Each row is a point on a landscape with many valleys, with its height.
From any point a ball rolls to the lowest of the 2 points nearest to it. It stops when none of these is lower. Distance is the straight distance between rows; heights are no part of it.
Gif (h 6.60): [ -4  36   9  -7  -5 -14 -41 -16   1  10   5  23  26 -14 -49  26   5 -26
   4 -17 -21  13   9  21]
mupuz (h 3.99): [ -1  18  27  -3  29 -14 -13 -14  37  -9 -11  14  17 -25 -34  38  -7  -7
  17  18  25  11  12  40]
dos (h 4.36): [  5 -25  28  10   2 -22  15 -21  38 -27  -3 -26  -8   1  26  18  -7  34
   3  19  13  18 -16 -11]
vomi (h 1.19): [ -5   7 -45  -5  24  26  16  35  12  20 -13 -15 -34  20  19 -28   9  26
   0  25   7  11   4 -10]
sis (h 2.95): [ -3 -42   0  20   8  12   1   4 -26 -19  25 -11  41 -28  -5 -36 -12 -11
   3  -5  -1  -1 -31  -7]
vem (h 5.88): [-26 -25 -16  27 -12  -6 -49  14   6  13   6  15  -9   7   3  29  49 -15
 -17 -23  -1 -34  12  20]
kefuf (h 4.78): [ 12  16   0  -1 -15   7  46   5 -50  -5   6   3  -5  13  17 -28  -1  -2
 -19 -16 -29  19  -5 -36]
damu (h 6.82): [-14   1   4  -3   5  22 -42 -11   1 -11  42  14  35 -25 -37  -5 -13 -24
  27  12   2 -22 -18  34]
kagod (h 2.18): [-11   9   1   4 -29  11 -18 -29 -19 -24  24   7  23 -11  -3 -13 -22 -15
   6  -3 -16 -33 -20  11]
sada (h 3.60): [ -6  18  -5 -10  -1   9  -4   0  17  -6 -13   3   1  -7  -9   1 -23  13
   7  -7   3 -20   6  15]
daris (h 5.49): [-19   2 -15  -2  17  23  -1  18 -24  17  33  -2  -4  12   5 -31   3 -49
  -5   1   3 -20 -13 -18]
ziru (h 1.80): [-22  12   6  -1  -4  19  -8 -25  -4 -16  26   9   7  -3   5 -10 -22 -28
   9   8   3 -46 -17   9]
Zun (h 3.07): [-27 -16 -40   7   3  33 -21  28   0   7  17  -5 -15   5  10 -19   7 -22
  11   8  14 -48  -8   9]
peduz (h 2.28): [-16 -19 -21  10  -8  23   3  10 -17 -18   5 -13 -10  -7  24 -30  -6  13
  -1  -4  15 -28 -23 -13]
Vako (h 4.24): [  2  -9  30 -11  13 -25   1  -8  52   0 -11 -14 -15   7   6  36   9   2
   1  30  24  29   3   2]
Vop (h 1.10): [  4  15  -7 -20  36  28  39  16  12   0  -4   1 -18   4  11 -17 -19   6
   9  28  21  -2   0  -1]
defo (h 2.39): [ 19  10   5 -26   3   0  37  25   2  15 -12  -5 -13  23  14 -20  10  11
  -7  19 -16  45   2 -20]
kip (h 5.18): [ 12 -27  -6  10   9 -19 -17  14  51   7  -6 -33  -3   5 -16  25  24   0
   3  21  28  42 -14 -12]
zedos (h 6.67): [-12  37   2 -15 -17  -2 -56 -23   2   7  21  27  25 -10 -42  14  -3 -19
  13  -6 -21  -8   6  30]
gezam (h 1.67): [ -3  15 -47 -16 -38  44  20   8 -20 -22  -5  -2  -8  13  11 -31 -25  25
   2  -9   8 -27  -7  -9]
suv (h 4.54): [  1 -10  14  10  10 -10   6 -16  31 -23 -11 -11   4 -11  10   7 -19  32
   3  11  17  -3  -9   7]
Peno (h 5.78): [ 26  37 -19 -31 -17  30  40  -3 -29   5 -11   6  22   9 -20 -14 -28   5
   6  -8 -30  -4  10 -21]
pira (h 4.35): [  8  15  15  -9  16  -6  26  15 -25   9   9  -3  -6   8   3 -11   8 -36
  -9   5 -17  25   6 -14]
Tud (h 2.75): [ -9 -56   6  29  20 -12   4   8   1  -4  23 -18   5  -2  28 -25  10   2
  -9   6  24   6 -25 -25]
sel (h 5.05): [ -4 -18   5   1  37  -1   5  18  28  14  10 -14 -29  13  12   2  21 -16
  -3  41  42  27 -12  -6]
mufi (h 2.79): [-17 -11  16  17 -17 -16  -5 -23   9 -10  -8  13 -34   4  32  21   5  28
  -7 -27   5 -37   9   6]
piraz (h 5.83): [ 10  35 -31 -25 -20  21  21  18 -19  14  -9   4   2  14  -5 -25 -16   1
  -6 -18 -28  -3  10 -25]
neso (h 5.52): [-17 -35  10  28  -3 -18 -18   8 -16   1  18  -4   2  -1  15 -10  20 -13
 -14 -27   0 -14 -11 -12]
pevu (h 5.64): [ 37   6   6 -16 -26   1  47 -12 -12 -11 -29 -11  27   6   3  -1 -15  47
   3  12 -12  34   3 -25]
Vugos (h 2.15): [ 10   4  12  -4   3 -21  22  11 -12  31  -4  25 -54  38  39  -1  25   4
 -12 -14 -14  19  11  -1]
zibel (h 2.25): [-12  -1 -60   0 -18  26 -41  39   7   9  -9  -8  -4   1 -12  -6  14  -1
   9  -1 -10 -33   5  25]
rig (h 1.51): [ -5   4 -41  -8 -26  38  24  13 -20 -10 -11  -1 -26  19  25 -29 -11  41
  -7  -9   5 -12  -3 -19]
kavim (h 5.72): [-30  -7  31  20 -11 -17 -43 -24  -1   5  36  17   9   6   4  14  20 -39
  -7 -20   1 -37  -3  11]
funi (h 3.19): [-27  -4 -35  -1  23  43   2  29  -5   8  17  -4 -35   8  23 -25  -4 -13
  11  18  22 -38 -15   0]
ruda (h 5.19): [  8  17  32  -5   1  12  39 -45 -16 -12   4  19   5   6   4  20 -24  -8
  10   0  -7 -26  14  -5]
zonov (h 1.74): [  9  24  11 -12  30  -4   7  10  22   9 -12   7   7 -16 -31  26   6 -41
   2  29  24  24   9  11]
Vefe (h 4.99): [ -9 -32   8  21  38 -14  -6   9  26  20  13  -1 -41  11  18  20  35 -17
  -6  30  47  11  -8  -2]
Zarim (h 5.89): [-12  25  12  -2  -5  -3 -22 -33 -25   6  15  12  37 -10 -22   0  -9 -43
   7  -2 -33  -5   4   4]
Zof (h 1.79): [-13  -9 -16  14  -5  14  21   4 -24   2   4   6 -49  16  48 -16   5  23
 -10 -11   3 -12  -9 -12]
rogo (h 5.00): [  5   9   4 -15  -5  22  43 -16 -19  -2   8  25 -39  31  25   1 -14  24
  -2 -11  13 -27  -3  -5]
pep (h 3.72): [ -9 -40  33  33  10 -44 -21  -9  21   3   8  -8  -9   1  19  23  33   1
 -14  -3  26   5  -4   0]
Dotus (h 5.54): [-14   9 -37 -10   4  31 -12  31 -17  18  23  -8  11   8 -12 -37  -4 -46
   3   7   1 -19 -11 -10]
det (h 2.74): [  6  -1 -39   4   4  -4 -28  34  12  27 -21 -16  12  -4 -28 -10  20   0
  -9  -3  11  25   4  -7]
fik (h 4.67): [ 14  36 -12 -18  15  -5  -5  10  -7  12 -13   6  28 -18 -47  11  -4 -35
  14   3 -12  30  14   5]
tik (h 4.43): [ 11  13   9 -11  29  11  35  22 -21   4   0 -13  12  -5  -2 -19  -1 -34
   6  26 -11  37   5 -13]
giz (h 0.90): [ 15   2  19 -24  32  22  53   4   9  -4  -4  -1  -9   5  16  -9 -11  -1
  14  49  10  27   1  -5]
rifo (h 4.29): [ -1  -2  -1   1 -28  11  20 -23 -18 -35  -7   0   5  -4  12  -9 -25  35
  -8 -21   6 -16 -10  -2]
Lilu (h 2.61): [-15 -10 -52  10 -36  23 -14  16 -18 -14  -1  -6 -22   9  28 -14   9  14
  -1 -10 -12 -49  -8   2]
Kifu (h 5.41): [ 24   0  25  -2 -34 -10  36 -32 -37 -26 -16   3  22   0   4  10 -16  30
  -8 -24 -19  10   9 -14]
fidep (h 1.78): [-18  15 -19   1 -18   9 -52   6  24   4  -1  11  -4  -3 -18  15   5   0
  12 -12   0 -33  11  41]
lelef (h 1.89): [  5  24  25  -9  21 -19   2   7  27  16  -5  18 -20  -3 -14  34  18 -40
  -9  17  24  16  16   7]
tutil (h 1.61): [-23  29 -19  -2  -3  14 -40   6  29  15  -2  15 -11   4 -23  21   7 -24
   9  -5  15 -30  13  26]
rame (h 3.11): [ 11 -11 -11  -1  -6  11  23 -20  40 -22 -21 -12 -16  12  19   8 -22  71
   6  10  33 -12  -4  -4]
gukup (h 4.73): [-21 -16   1  12 -16  22   3 -26   7 -41   0   6 -26  -7  28  -1 -20  32
   4  -4  34 -47 -15  18]
Nezi (h 2.11): [  3  14 -50 -18 -17  26 -28  24  11  -9 -19 -11   9 -20 -24 -29 -25  39
  17  -3  -7 -10  -5  18]
Pak (h 2.08): [-12  -8 -60   2  -6  14 -48  32  26  12 -27 -13  -3  -6 -14   8  20  27
  -6   1  -3 -17   9  33]
lapu (h 1.75): [ -4  -7  -2  10 -32  -7 -48   4  -1  -9   6  -3  11 -23 -17  -8  -6  31
   3 -24 -19 -11 -10  22]
nabeg (h 4.74): [ 27  37   8 -33  13  -4  23  10  -2  21 -22   9  21  -4 -38  21 -10 -28
  18  12 -16  30  35   2]
mozi (h 4.07): [ 14 -17  58 -16  15  -9  38 -27  20 -11 -12  -3  -5  -3  22  27  -7   1
  15  37   7  24   9  -3]
sem (h 2.37): [ -8 -34 -22  13  -9   8 -35  25  -3   0  13  -5  21 -14 -14 -27   4  -2
   1 -17   1 -11 -15  11]
puz (h 5.32): [-24  20  -4   1   5   2 -19  -4 -16  35  29  18 -29  26   8  -4  19 -57
 -17  -3  -3 -22   8  -9]
moga (h 4.88): [ 26   3  42 -26  -4 -25  17 -10   8   9 -32  -1  22 -11 -11  31   1  -9
  13  20 -15  49  29  -1]
zal (h 5.12): [ 16 -20  35  13   5 -39 -13 -16  -4 -11  -8 -15  38 -26 -14  12   4   2
   6   7 -14  42  -6   6]
zepek (h 6.11): [-12  -5  11  13  -1   7   1 -18 -44   1  33  -3  31  -5   3 -22  -5 -53
  -6  -3 -24 -13 -15 -23]
vus (h 3.02): [ -7   3  32   6  -9 -13   9 -29   8 -22  -2  14  -9  -5  16  21 -15  12
  -3 -21   1 -28   5   7]
Lil (h 2.35): [ -4  -9 -42  12 -11  -6 -49  11  37   9 -32 -24  -1  -3 -15  15  16  52
  -7  -6 -10   6   9  23]
zulub (h 4.66): [ -1   7  -3   3 -38   4  24 -15 -54 -18  12   1   3  10  17 -23  -8  -5
 -23 -29 -26  -1 -11 -33]
rof (h 2.60): [-20 -37 -39  23  18  -1  -5  26  -7  24   4 -12 -38  22  45   2  39  22
 -23   5  -4  -5  -8  -6]
maku (h 3.46): [ -3  22   3  -3 -35 -16  -8 -14  -9   4  -4  12  -2  10   3   6  -6   1
 -14 -39 -31 -21  15 -10]
Rapan (h 3.25): [ -4  19  34   1 -21 -23  -5 -35   2  -4   0  21   6   4  -1  26 -12  -1
  -5 -30 -24 -24  16   6]
vuze (h 5.17): [-18 -52  13  35  -6   4 -38  -8  17 -20  15  -8   6 -20  10  -9  -2  35
   1  -6  16 -30 -23  24]
Mif (h 2.02): [-14  -7   1  10   1  10  17  -2 -20 -13  13   0 -28   4  34 -16  -5   6
  -8  -8  10 -19 -17 -14]
zevaf (h 1.07): [  4   7 -35  -7  16   7   7  42  18  27 -15 -19 -27  24   7 -16  24  11
  -9  24   6  35   8 -14]
Povev (h 2.34): [ -3   7 -52  -3 -25  22 -49  29   6  -5   5  -4   8 -11 -25 -23  -9  16
  27  -1 -12 -29  -8  34]
Midis (h 4.11): [ 11  13 -14 -15 -43  16  13 -21 -25 -27 -13   2  17  -2  -7  -9 -31  31
  -5 -26 -10 -10  -4  -1]
vonuz (h 3.86): [-11 -20  46  23   6 -45  -2 -14   3 -11   5  -2  -8  -4  24  18  15  -4
 -14 -11   9  -2  -4  -3]
godob (h 2.76): [  7   9   4   4 -15 -34   1  24 -17  18 -11  -9  -6  10  10  -9  22  -1
 -25 -21 -24  28  14 -25]
baza (h 3.47): [  9 -14  39  -1   0 -10  44 -40   3 -28  -1  12 -20   8  37  22 -13  38
  -5   6  28 -16  -3  -2]
Ziros (h 3.30): [  2 -37  15  22  26 -19 -15   4  18  -3  15  -2  27 -17 -15   3  14 -20
  -5  10  31  18 -13   2]
vab (h 4.12): [  2   2  23   2  19 -24 -16  -9  48  -5 -13  -2   6 -14 -19  30   1   4
   5  20  31  16   3  23]
fuda (h 3.84): [ -3  31   6 -18  24   9  -6 -14  25  -6 -11  16  21 -17 -39  22 -28  -4
  28   8   6  -6  13  35]
Ful (h 0.66): [ 21  41   0 -37  14  27  40   3  -3  22   0  17 -20  30  -3  -4 -12  -2
   5   4 -10 -18  13  -6]
Rir (h 2.56): [ -8 -38 -33  15  11  10 -21  37   0  12  13   0  24 -10 -20 -31  12 -27
  -8 -11  16   9  -7  -9]
lof (h 5.90): [  0  45 -43 -28  -2  14 -13  27   6  24 -17   1   8   4 -38  -9 -11 -20
   4 -10  -9   3  18   0]
Lovav (h 4.60): [ 12  18 -12 -12  28   5   3  19 -13   7  -8 -11  35 -25 -41  -6  -5 -33
  13  18   2  35   1  -2]
domu (h 5.26): [-34  18 -10  -1   5   8 -21 -12  -6  32  26  27 -46  30  21   6  15 -44
  -6   3   2 -41  14   6]
ruv (h 4.92): [-28 -34  12  29  -4  10 -20 -17  15 -31   7  -2 -17 -14  27  -2  -4  23
   3  -3  30 -47 -24  20]
koba (h 3.59): [-14 -34  26  40   9 -31 -35  -1  19  10  13  14   1  -8  -2  27  42 -17
 -18 -19  27  -4   2   8]
Dak (h 2.94): [  1 -43  18  19  18 -17  12   6  12 -10  18 -34   5   2  24 -11  10   5
  -1  24  15  26 -31 -26]
kasa (h 3.29): [ 13  -6  14 -11   0  13  49 -31  11 -30 -12   0  -7  10  20  11 -24  57
   2  19  38 -14  -5  -2]
sos (h 3.75): [ 15 -14  25  23 -11  -3  22 -33 -35 -41  -7 -13  32 -29   6  -6 -18  15
   6  -3  -9  22 -12  -8]
vufe (h 5.55): [ 23 -11  11  -1 -31  -7  46 -26 -22 -34 -18 -12  25   5  13  -2 -15  51
  -9   0  -2  30  -2 -21]
ger (h 4.04): [  1 -38  46  22   9 -44   6  -4 -13  -5  14 -15  12  -5  25   8  25 -19
 -18   3   2  28 -13 -19]
vudu (h 2.40): [ 13  12 -36  -8 -13 -21 -26  15  42  18 -43 -17  -2   8 -18  14   5  46
   0  -6 -11  25  27   8]
Lezad (h 2.77): [  9  -5  20   8 -28 -38  12 -11  -7   1 -15   7 -26  13  32  13   8  36
 -21 -33 -16  -4  16 -18]
zoka (h 6.00): [-12  14  22  10 -10  -1  -4 -42 -36  -3  22   8  30  -7   3  -5 -11 -44
  -3  -4 -33 -15   0 -12]
lasib (h 4.72): [-12 -18  -5  18   8 -11 -25   0  32  -4 -12 -20  -2  -6   5   1   4  28
  -4  -1  17  -6  -5  12]
Fep (h 6.75): [-10  16  -8  -7  -3  13 -56  -4   4   5  35  21  32 -15 -48   2   3 -29
  19   4   0 -11 -10  28]
dedig (h 2.04): [ -7  38   6 -24  31  23  21 -15   2  13  10  16   6   8 -19   7 -23 -46
  10  22  -3 -16  23   6]
lofo (h 7.14): [ 11  10  22   4   0  27  19 -48 -16 -31  -4   9  28 -27 -18   4 -42   3
  37   4  -4  -5   3  12]
Geto (h 1.32): [ -4  10 -34  -6   4  25  20  29  -1   8 -13 -10 -25   9  20 -31  -5  25
  -5   3   1  -2   1 -17]
migiz (h 5.13): [  4 -39  -4  10  24  -5  -2  16  49  -1   9 -36 -11  12  -2  15  19  -2
   9  32  39  34 -24 -14]
vub (h 5.62): [  8 -25  18  10  16 -20 -33 -17  17 -18   8 -15  32 -37 -37   8  -7  40
  12  13  -5  32 -16  21]
fis (h 2.81): [-18   2 -29  12 -38  12 -25  -4 -14  -7  18   3 -17  14  24 -17   3 -12
   5  -4 -11 -55  -6   2]
gapo (h 2.27): [ 13  15  -4 -10 -10 -35 -16  11  33  18 -34  -4   0   2 -16  20   9  17
  -8  -5  -1  28  27   2]
lasa (h 2.23): [-24   0 -23   7 -12  -2 -19   8 -10  17  -2   7 -42  19  28  15  24  -3
 -12 -19 -20 -34  16   3]
katir (h 2.13): [ 19  19  19 -19 -11 -43  -5  15  23  27 -26   8 -14   7 -12  30  27 -14
 -21   1   0  41  29  -7]
bemur (h 2.26): [ 21   5  23 -22  -3 -16  38  12 -16  19  -7  15 -27  29  31 -11  21   1
 -12  -2 -24  39   4 -16]
Kot (h 6.92): [-13  -5  13   4  20  16 -19 -10   5 -18  18   0  29 -29 -24  -3 -19 -14
  21   7   8 -16 -20  28]
dogo (h 1.90): [  8  21 -52 -20 -33  35  -1  15  -6 -17 -17  -7   9  -8 -12 -34 -34  29
  13  -8  -7 -18  -9   5]
rem (h 3.96): [  5  -5  44  -1  22 -14  20 -15   6 -10  -8  -7  13 -18   3  21  -7 -18
  15  29   8  23  10   5]
gimam (h 2.87): [  4   5 -36  -5 -12  -7 -46  30  -4  21 -14  -6  19 -14 -41 -14  12   4
  -2 -23 -13  16   3   7]
dobaf (h 3.45): [-14 -40  35  33  25 -19 -17  -4   9  -5  31  16  20 -17  -9  16  21 -36
  -9  -6  31  -2  -8   9]
sunes (h 5.29): [ 23  17  25  -6 -15   2  40 -34 -29  -9  -6  12  15   5  -1  12 -18   1
   4 -13 -21  -5  17 -14]
fil (h 5.60): [ -4  27 -46 -20 -17  31 -10  18 -19   4  10  -8  18   1 -13 -42 -20 -23
   9   2 -18 -19 -13 -10]
Purad (h 5.07): [-22 -28  11  20  40  -5   2   6   2  10  19   2 -42   8  36   1  15 -10
  -4  12  37 -14 -13   2]
Zaket (h 5.39): [  7   9  38  11  18 -24 -13 -18  -2  -4   0  10  29 -29 -32  34   9 -38
  13   5   2  27   9  20]
Sani (h 0.49): [ 26  27  13 -27  20  25  56   0 -18  10   3  19 -14  23   7 -11  -8 -12
  10  14 -13   4   5  -8]
retiv (h 4.52): [ -8  -5   5  -4 -31  22  13 -39  -5 -50   3  11   0   0  10   6 -34  32
   3 -12  21 -41  -9  23]
pom (h 2.68): [  9  -9 -12   8  -9   3  35  11   1 -12  -2 -27 -14  16  28 -28   4  40
  -6  16  -2  39 -22 -39]
gud (h 5.71): [ 38  26  -7 -26 -18  17  49   4 -20  -2 -26  -1  23   8 -12  -6 -20  38
   1   0 -15  13   8 -20]
sopi (h 4.21): [ 19 -26  42  -6  -7 -10  40 -31  25 -25 -11 -15   1   4  28  25  -9  31
   7  24   1  33  -9 -19]
bop (h 2.62): [ -8 -49 -11  16  -9  15 -27  17 -12 -16  34   3  34 -22 -12 -37 -11 -10
  10 -12  -2 -12 -25  10]
luvel (h 5.77): [ -4  19 -15 -11  -1  11 -20  -5 -31   9  13  -1  43 -14 -34 -18 -11 -43
  10  -1 -30   4  -6  -4]
Tives (h 3.24): [  3 -41  26  29  20  -3  11  -7 -32 -17  19 -14  43 -27   0 -19  -5 -24
   6   1   0  11 -19  -9]
batu (h 0.89): [ 13  39 -34 -30  12  13   9  38  17  39 -26  10 -28  27 -17   1   9   0
  -4   0   0   5  41   2]
remar (h 3.64): [ 23  28   3 -20 -36 -10  10 -16 -15   3 -18  14  20   4 -18  11 -19  19
  -6 -38 -38 -11  16 -10]
sinaz (h 7.04): [ -1  -1  18   6  16  21   1 -30   0 -37   1  -1  25 -38 -16   2 -38   7
  29  13   4 -12 -13  27]
tanu (h 4.87): [ 14  19 -13 -10 -23  13  44  11 -42   8  -1  13 -26  32  21 -30   4  20
 -19 -25 -25  12  -1 -30]
karab (h 2.00): [-20   9 -21   5 -25   0 -35   6  11   4 -14   6 -17   8   4  15   9   5
   1 -23 -16 -40  19  22]
mibo (h 4.80): [ 35  17  32 -36   8  -1  37   0   4  15 -29   0  17   1 -15  22 -10  -5
  22  23 -12  27  33   0]
todur (h 4.93): [-11 -43 -18  31  25  -8 -17  20  19  20   9  -2 -20   5   9  11  41 -12
 -14  11  35   0   2  -8]
Zupu (h 3.13): [  3 -39  19  12  32 -11  10   8   6  -4  15 -23  24 -10   2  -5  11 -23
   0  31  26  30 -17 -12]
tades (h 1.56): [  4  20  -3  -5  44  13   9  27  17  19   6   7 -14  -8 -23   7  16 -51
  -7  33  39  12  -2   3]
norot (h 5.42): [ 11 -21   8  12   5 -32 -36  -9  37 -11   0 -24  19 -15 -31  16   3  38
   6   6   1  38 -13  15]
vil (h 0.80): [ 12  34 -17 -29  11  18  21  22  11  29 -15  14 -29  28  -2  -2  -5   8
   2  -5  -3 -17  27  -1]
bage (h 3.28): [ -6 -10 -40   4  -1  29  11   0  34 -15 -21 -19 -26   7  23  -7 -14  60
   5  15  24 -17  -3  -4]
ponek (h 4.32): [ 13   4  24 -32  16 -13  18   2  42  14 -18   1 -19  15   3  28   4   7
   1  28  17  21  17   5]
rema (h 2.03): [ 16  28  25 -10   0 -34  -2  11  17  25 -15  21 -14  -3 -21  39  27 -43
 -18   1   4  28  25  -1]
molib (h 3.48): [  4 -18  33  30   6   3  20 -29 -39 -29  10 -12  30 -29  10 -12 -12 -19
  12  -2  -8   8 -14 -13]
Monu (h 3.44): [ -3   8 -27 -11  -5  31   9   2  21 -15 -20   1 -15  -4   7 -11 -27  36
   9   3  21 -33   0   8]
Vara (h 1.42): [ -3  19  -5 -12  51  20  21  26   7  18  10   6 -34  12  -2 -12  12 -39
  -2  29  30  12  -2   5]
vir (h 2.41): [  0  -9  -6  16 -35 -14  -4   9 -40  -2   3 -13   8  -1  17 -26   9   0
 -26 -40 -30   0 -13 -33]
lonik (h 1.77): [-15  42 -10  -7  22  16 -22   5  34  17   1  21  -4  -8 -39  25   0 -41
   8  10  30 -19  10  21]
bobed (h 2.65): [  8 -16 -28  13  15  -5 -17  37   5  26  -1  -4  15  -9 -26 -12  24 -25
 -14  -1  22  21  -4 -16]
pora (h 2.78): [  2   7 -19   7 -32 -24 -39  21 -17  20 -14 -10  13  -2 -18  -6  16  -1
 -16 -45 -32   9  10  -5]
ragon (h 6.50): [  7  27  25  -9  -2 -20 -20 -30  -8  -4  -6  17  32 -24 -43  24 -10  -6
  21 -19 -36  21  21  21]
vepit (h 5.69): [ -2  21 -33 -18 -19  13 -31   2 -26   3  19   0  39 -11 -31 -34 -19 -25
  14  -2 -33 -10 -16   5]
kis (h 2.14): [ -2 -31 -19  18 -23  -2 -43  18  -5   0  -1 -13  15 -15  -8 -21   7  24
  -5 -22 -14  -5 -11  11]
kas (h 4.47): [ 26   2   5 -21  -6  -9  26  -2  35  -2 -24 -13   3  11   6   9 -16  44
   6  18   3  20   7 -13]
Toz (h 5.61): [-28   3  45  18   6 -10 -30 -35   8 -12  32  18  13  -5  -1  25   0 -31
   1 -10   3 -33  -6  25]
voka (h 4.96): [ 18 -10  35  -9  -3 -35   1  -3   3   4 -19 -19  25 -14  -5  22  12 -17
   0  19 -14  61   5  -9]
Dopi (h 5.50): [-13   1  55  18  19 -27 -11 -27   9 -14  12  12  16 -17 -10  37   5 -28
   5  -5  11  -3   3  25]
gok (h 2.53): [-13 -43 -19  22   9  12  -2  20 -13  -1  15 -16  -1  -3  26 -35   8   8
  -8  -3  16 -11 -23 -22]
Lir (h 2.42): [-14 -15 -11  19   1 -16 -10  16 -13  19  -5  -7 -34  12  33   1  28   8
 -19 -17  -9  -6   7 -11]
melo (h 5.28): [ 22 -18  -7   9  -1 -34 -38   7  45   6 -10 -25  19 -10 -39  21  19  17
   5   9   8  51 -13   1]
bogi (h 0.70): [ 22   6  32 -22  28  22  62  -3 -18  -2   2  15 -15  12  24 -14   0 -17
  17  31  -7  27  -1  -6]
tibe (h 5.81): [-24 -28   6  33 -23  -6 -54   0   4   4  28  15   2   5   4  15  33 -18
  -5 -27   0 -38   2  22]
faz (h 2.80): [-23 -34 -42  18 -16  16 -20  18  -9  -8  -3  -7 -24   2  36  -3  22  21
  -8  -5  -7 -48 -10   9]
zuf (h 5.09): [ -1  11  23  -7   0   6  38 -33 -23  -7  19  25 -23  19  24   8 -15  -7
  -7  -9  -4 -25   0 -12]
mirog (h 5.40): [-22  15   6  -5   8   9   4 -15 -31  19  34  15 -17  18  19 -22  -3 -51
 -16   4 -14 -22  -5 -17]
buz (h 5.85): [  5 -11   4   3   6  -3 -27 -10   4 -19   2 -12  30 -37 -29 -10 -18  39
  10   4 -11  16 -18  20]
tubu (h 2.89): [ 13  -3   4   6 -26 -39   5   9  -4  14 -18  -6 -27  21  34   2  23  32
 -22 -20 -25  24  18 -27]
Zep (h 1.49): [-24  10   5  -4  24  13   3  -3   5  -4  20   3  -6  -1   3  -2 -14 -29
   5   5  14 -30  -5   6]
kofeg (h 4.94): [ 16  15   1 -14 -15  20  49  -9 -39   7   8  24 -34  43  28 -13  -3  28
 -12 -20  -6  -7  -4 -15]
gis (h 5.20): [-25   9   4   7  23  -3  -4  -6  -1  30  17  26 -62  28  26  20  17 -30
  -4  -8  10 -24  14  15]
zizo (h 6.39): [ 29  15  13 -16  -9 -21   0 -16 -10  -5 -28   4  34 -23 -33  11 -17  20
  17 -12 -37  31  19   6]
nad (h 3.89): [ 21  22 -10 -21 -47  11  -3 -34 -25 -20  -7  16  28  -8 -25   0 -33  27
   7 -26 -35 -12   1   6]
bef (h 4.17): [  8 -16  37  17   8 -40  -2   7 -17  10  13   1  13  -8  -5  15  31 -47
 -20  -5   2  28  -2 -15]
Sosut (h 4.53): [ 11   1  -7  -7  32   5  13  23  -3   6  -5 -22  28 -15 -18 -11   0 -25
   7  33  11  36  -6  -7]
nus (h 1.92): [-11  46 -11 -30  29  26   5   0  21  18   4  18   1   8 -31  14 -24 -40
  13  18  14 -21  20  16]
Rez (h 3.85): [  4  13  25  -2  18  -3  21 -12  -1 -10  -6   0  18 -16  -7  11 -20 -16
  16   8  -5   7  14   6]
Sama (h 4.50): [ -3   1   8   4 -27  13  38 -34 -49 -35  11   0   7   6  19  -8 -19   8
 -13 -19  -5  -7  -8 -20]
guviz (h 2.82): [-23 -33 -53  12   2  11 -15  23   5   2 -13 -18 -25   8  35   4  25  37
 -18   6  -6 -29  -7   3]
lige (h 1.29): [-15  15  -1  -9  40  19  19  15   3   7  13   3 -26   8   7 -12  -5 -26
   3  16  22 -10   0   1]
puli (h 4.25): [ -2   5  32   6  17 -28   9   5 -14  10  15   2  -7   5   5  12  20 -46
 -14  -1   0  17   4  -8]
piluk (h 2.55): [  7   4   4  -1 -32 -11   7 -17   4  -1 -23  17 -24  18  19  21   0  44
 -11 -34  -6 -35  22  -2]
lafa (h 2.52): [  6  -2  -5  -4  13   5  30  27  -5   8   0 -18 -15  18  25 -37  12   6
  -6  24  -4  42 -16 -26]
kavol (h 4.85): [-14 -12 -26  15  18  -1 -19  18  23  14 -14 -14 -21   5   8   9  24  12
  -7   9  22  -7   9   4]
tever (h 2.88): [ 11 -14  -5   0 -17   6  45 -13   9 -28  -6 -19 -12  22  28  -6 -10  61
  -2  14  16  23 -16 -26]
San (h 2.96): [-23 -14 -39  15 -19  16 -34  19  -7   6  26   2  -2  16   8 -18  16 -29
   5   0  -4 -49  -3   6]
nubir (h 4.39): [ 27   0  19 -45  -1  -4  26   3  52  15 -25 -13  -9  26   0  27  -4  32
   9  28   1  31  11  -9]
Nomob (h 0.97): [ 18  26 -36 -27  10   7  12  40  31  33 -28  -8 -28  28  -7  -7  16  16
  -4  21   4  34  28  -6]
kova (h 6.07): [ 12  -4  -2  -3 -13   8 -17 -17 -17 -31  -2  -5  28 -43 -31 -13 -27  41
  12  -6 -26  15 -16  14]
kem (h 5.87): [  4  41 -36 -27  -8  13   2  33 -13  26  -9  -4   5  10 -20 -23  -8 -17
  -8 -16 -26   8  18 -17]
nuvo (h 6.29): [ 25  11   0  -9 -12  -5  12 -17 -18 -18 -23  -3  36 -27 -20  -2 -27  31
  14 -10 -25  25   3   2]
bosa (h 5.27): [ 16 -16  30  13  15 -33 -26 -11  10  -4  -1  -1  38 -36 -37  26  18 -13
   9  16   5  45  -6  17]
sofu (h 5.38): [-19 -57  13  39  -5 -13 -35  -1   5 -10  16  -1   8 -10  16  -9  16  10
  -9 -23  11 -23 -12  11]
marad (h 2.20): [ -3   1   4  10 -41  -4 -31 -16 -18 -23  10   2  15 -17  -9 -10 -15  14
  -1 -28 -28 -17 -16  13]
Melod (h 5.14): [-21  -4  22  12  41  -9   5  -1   2  16  25  20 -58  17  29  15  15 -32
  -2   6  32 -12  -2  14]
zili (h 2.01): [ -1  -6  12  15   1 -15  25  -1 -21  17   6  18 -55  28  54  -2  10  11
 -12 -18  -6   6  -2  -7]
dutus (h 3.73): [  9  29   5 -21   9  -1  10  -6  16   4 -16  13  13  -1 -24  18 -23   0
  12  -3  -7  -7  21  12]
rakob (h 2.63): [  6   4  -6   7 -25 -30 -13  20 -26  10  -8 -13  12  -1   0 -15  12   1
 -23 -40 -33  14   5 -22]

Two balls start at each pair of points below. Name the first point that both come to, or write -.
damu / vepit: Vefe
nubir / dos: dutus
rifo / suv: -

For each start below, name every point that the ball comes to, in order.
vudu: gapo > katir > rema > lelef > zonov > tades > Vara > lige
zoka: Zarim > luvel > vepit > fil > Dotus > daris > mirog > puz > domu > gis > Melod > Purad > Vefe > todur > kavol > lasib > suv > dos > sopi > mozi > rem > Rez > dutus > sada > Monu > bage > rame
guviz: rof > Lir > lasa > karab > fidep > tutil
koba: dobaf > Ziros > Zupu > Dak > Tud > gok > peduz > Mif > Zof
pom: lafa > defo > bemur > Vugos > zili > Zof
